Each row is a point on a tangle of strands that fork, close into loops and nearly touch. The rows are in no order.
In the rows, zero is written as 100.
Points whose rows are less than 30.2 apart are linked; no others are. Some points are linked to none.
punat: 116, 78, 81, 136, 90, 126, 129, 70, 119
zunut: 95, 87, 83, 124, 88, 152, 116, 62, 124
mil: 96, 143, 114, 115, 86, 96, 85, 130, 90
Vedu: 144, 79, 93, 87, 107, 95, 77, 99, 118
gup: 129, 101, 98, 82, 102, 88, 80, 130, 98
vitap: 108, 63, 96, 84, 138, 96, 65, 122, 65
maf: 135, 74, 106, 142, 83, 113, 127, 89, 136
vese: 85, 106, 86, 72, 102, 75, 97, 97, 104
Kevog: 117, 107, 105, 81, 105, 89, 73, 131, 82
gab: 116, 87, 100, 122, 86, 146, 105, 73, 142
lik: 63, 140, 138, 81, 109, 88, 87, 93, 85
tam: 68, 96, 77, 99, 99, 79, 139, 86, 92
magu: 82, 144, 136, 105, 103, 90, 62, 98, 78
fep: 57, 120, 100, 90, 98, 80, 125, 103, 93
tef: 96, 66, 106, 90, 140, 100, 65, 132, 57
Tirup: 138, 76, 123, 131, 80, 116, 104, 88, 153
burav: 79, 91, 69, 107, 97, 84, 136, 82, 97
zirik: 77, 106, 84, 113, 93, 87, 142, 109, 75
larob: 95, 88, 66, 115, 95, 95, 127, 79, 111
lipam: 61, 118, 116, 56, 112, 77, 105, 92, 95
vekil: 113, 124, 106, 120, 83, 97, 113, 146, 102
Beriv: 61, 141, 123, 95, 99, 87, 99, 103, 89
sebul: 135, 117, 118, 110, 85, 93, 101, 151, 112
vulam: 97, 85, 115, 88, 130, 101, 61, 130, 53
raz: 54, 124, 114, 75, 104, 80, 117, 96, 94
nifo: 86, 82, 109, 58, 131, 82, 71, 104, 65
nof: 130, 65, 90, 77, 125, 94, 65, 104, 87
gar: 81, 107, 79, 93, 96, 80, 118, 104, 104
lok: 112, 117, 99, 125, 83, 95, 127, 144, 101
veg: 80, 89, 111, 48, 127, 79, 79, 91, 75
Bekas: 90, 86, 72, 122, 93, 135, 118, 55, 117
dusit: 63, 141, 114, 111, 91, 90, 107, 112, 85
donin: 128, 89, 81, 95, 99, 97, 89, 89, 130
ref: 129, 87, 87, 106, 95, 111, 91, 80, 139
Vur: 77, 135, 106, 102, 90, 89, 102, 122, 90
vurom: 112, 94, 85, 72, 105, 83, 82, 101, 105
gad: 115, 76, 92, 140, 86, 147, 133, 63, 107
Kiv: 80, 106, 81, 106, 92, 84, 132, 110, 93
kivaz: 120, 100, 92, 131, 87, 93, 140, 134, 100
noze: 140, 72, 93, 81, 117, 94, 68, 105, 99
Vaz: 86, 151, 127, 119, 92, 90, 72, 107, 86
Buf: 116, 94, 77, 86, 101, 87, 92, 94, 118
zefu: 106, 78, 117, 129, 80, 169, 129, 79, 122
goz: 68, 136, 145, 79, 116, 89, 77, 88, 79
let: 110, 83, 85, 66, 116, 83, 72, 91, 94
Nur: 123, 87, 96, 116, 89, 132, 96, 74, 144
zugak: 89, 82, 67, 123, 95, 120, 125, 53, 107
supir: 77, 133, 143, 86, 114, 90, 64, 93, 70
kip: 78, 111, 87, 81, 98, 77, 110, 103, 103
moko: 122, 80, 80, 134, 90, 97, 144, 102, 102
luk: 105, 88, 93, 121, 87, 153, 111, 69, 134
dop: 107, 78, 129, 128, 74, 163, 121, 85, 135
Neme: 71, 121, 97, 120, 89, 91, 133, 118, 76
todod: 123, 88, 86, 131, 89, 94, 145, 117, 100
Fafem: 148, 83, 101, 95, 98, 93, 85, 108, 127
zufep: 84, 120, 122, 72, 112, 88, 67, 111, 70
Dazup: 116, 81, 118, 129, 79, 154, 112, 80, 143
Pag: 110, 77, 104, 135, 82, 162, 130, 70, 116
Vud: 119, 63, 92, 79, 132, 92, 65, 111, 75
Popuf: 141, 95, 100, 92, 96, 87, 89, 126, 116
benu: 104, 78, 94, 62, 124, 84, 68, 100, 76
bog: 69, 110, 112, 52, 115, 76, 94, 90, 91
tup: 96, 149, 123, 122, 89, 95, 73, 120, 87
molib: 112, 83, 73, 130, 91, 114, 123, 74, 122
Toma: 88, 96, 83, 64, 106, 76, 89, 81, 107
tuv: 111, 134, 111, 110, 88, 97, 91, 142, 97
Semum: 77, 100, 107, 49, 120, 74, 84, 90, 86
lidi: 86, 137, 110, 102, 90, 91, 89, 125, 89
Zoku: 110, 98, 112, 81, 118, 95, 63, 131, 64
tepop: 90, 82, 64, 122, 96, 106, 130, 63, 104

A piece is all that can be reached along the links. How many separate loops has the piece of each point below (a circle has one, a figure eight two, a Y none), and how many tips (points with one link)?
kivaz | loops 1, tips 1
gar | loops 0, tips 2
molib | loops 0, tips 3
noze | loops 1, tips 0

A tip is a point with one link. Name the tips that can be reached along the links from each point below, in the order of the rows.
lok | moko
gad | tam, fep, molib
zirik | Neme, Toma
